Points on a hilly landscape, in no order, each with its height.
A ball rolls from a point to the lowest of its 3 nearest points, and stops where none of them is lower. Distance is the straight distance between rows; heights are no part of it.
Q965 (h 2.90): -14 -15  -2   0 -18  -8  25  15
Q162 (h 8.12): -16  -9  -5 -20  -2   0  25   9
Q910 (h 4.23):  10  11  -1  12   2   0 -17  -5
Q834 (h 4.85): -13 -14   2   5 -16 -12  26  18
Q130 (h 3.19):  4  9  8  5  8  1 -3  4
Q45 (h 1.86):  12   0   9   6  14   9 -16  -9
Q274 (h 4.79):  -1  -3 -14  -5 -13  13   1  -3
Q638 (h 5.14):   5  16  -3  19 -11 -22 -12   0
Q809 (h 5.00):   5  17  11  10  12 -12 -10   4
Q789 (h 0.38):  -9 -12  -4 -32  14   5  16  -1
Q584 (h 0.30):  -1 -19 -15 -26   4  17   1 -18
Q401 (h 5.82):  -2  13   8  16  -3 -18   2  10
Q601 (h 3.03):   3 -10   1 -11   9  16  -3  -9
Q176 (h 2.75):   3 -10   5 -10  14  15  -3  -8
Q947 (h 2.19):  7  8 16  4 19  5 -9  0
Q578 (h 4.07):   8  11   4   8   5   0 -15  -2
Q856 (h 5.59):   8  19   2  14   1 -13 -18  -3
Q277 (h 2.44):  16  -8  11   6  15  11 -18 -17
Q56 (h 6.41): -11  -7 -13 -20  -6   7  17   1
Q91 (h 3.98):  5 -2 -7 -1 -3 15 -8 -7
Q309 (h 4.73):   7  13  -6  15  -7  -4 -13  -3
Q623 (h 3.79):   7   8   2   7   2   3 -10  -2
Q72 (h 4.24):  -3   7   8  23 -13 -35   1  10
Q570 (h 3.84):  2 11  2 10 -2 -3 -5  4
Q719 (h 5.69):  -8  -8 -14 -18  -7  12  10  -5
Q459 (h 0.21):  -4  11  12  22  -8 -50  -4   4
Q641 (h 6.48):  -4   8   5  10  -4 -10  10  15
Q905 (h 6.75):  -7  -6   5  16 -16 -18  15  17
Q747 (h 4.99): -10  -7 -11   0 -21  -1  17   9
Q422 (h 5.12):  -5 -11  -1 -22  12  12   6  -6
Q154 (h 2.20):  6 -5  7 -6 14 12 -7 -5
Q662 (h 1.40):  11   2  11   2  17  10 -12  -5
Q399 (h 6.32): -11  -1   0  -3  -7   1  16  11
Q517 (h 5.53):  -2   8  -2  15 -15  -9   1  10
Q326 (h 2.67):  -3 -20 -14 -31   7  13   5 -16
Q867 (h 3.96):   6 -15  -5 -12   5  20  -7 -17
Q356 (h 4.05):  -3  -4  -2 -11   5  13   3  -2
Q504 (h 7.14): -7  3  5  0  0  0 11 13
Q16 (h 2.51):  17   0   5   7  10   8 -21 -13
Q263 (h 3.97): -1 11 10  6  6 -5  1 10
Q126 (h 4.22): -1  8  1  6 -2  2  1  5
Q928 (h 5.31):  -2   2 -10   5 -14   5   2   5
Q374 (h 3.28):   4 -21  -2 -20  10  17  -3 -19
Q339 (h 3.87):   0 -23  -6 -29  13  11   5 -16
Q375 (h 5.37):  -9  -4  -4   2 -17  -1  15  11
Q414 (h 5.72): -11  -5   1 -19   9   7  14   5
Q735 (h 3.06):  10  -6   1  -1   7  16 -14 -12
Q344 (h 4.42):  4  2 -2 -2  2 13 -5 -3
Q811 (h 4.41):  11  12   4  11   7  -1 -20  -7
Q709 (h 4.54): -12  -8  -3   3 -15  -6  21  15
Q166 (h 5.32):   2  12  -4  20 -14 -18  -6   3
Q530 (h 5.23):   9  17  -4  16  -3 -12 -19  -6
Q93 (h 5.30):  -6  -1  -9  -4 -12   7   7   4
Q105 (h 3.35): -1 -1  8 -8 15 11  4  2
Q954 (h 5.18):   0  15   5  17  -5 -28  -5   6
Q197 (h 4.82):  -7 -13  -8 -29   8   9  11  -6
Q609 (h 4.81):   1  13   2  21 -12 -31  -5   3

Where does a ball stop that starts at each point below?
Q162 => Q789
Q928 => Q130
Q166 => Q459
Q356 => Q662
Q504 => Q130
Q530 => Q623
Q91 => Q662
Q867 => Q662
Q105 => Q662
Q856 => Q623
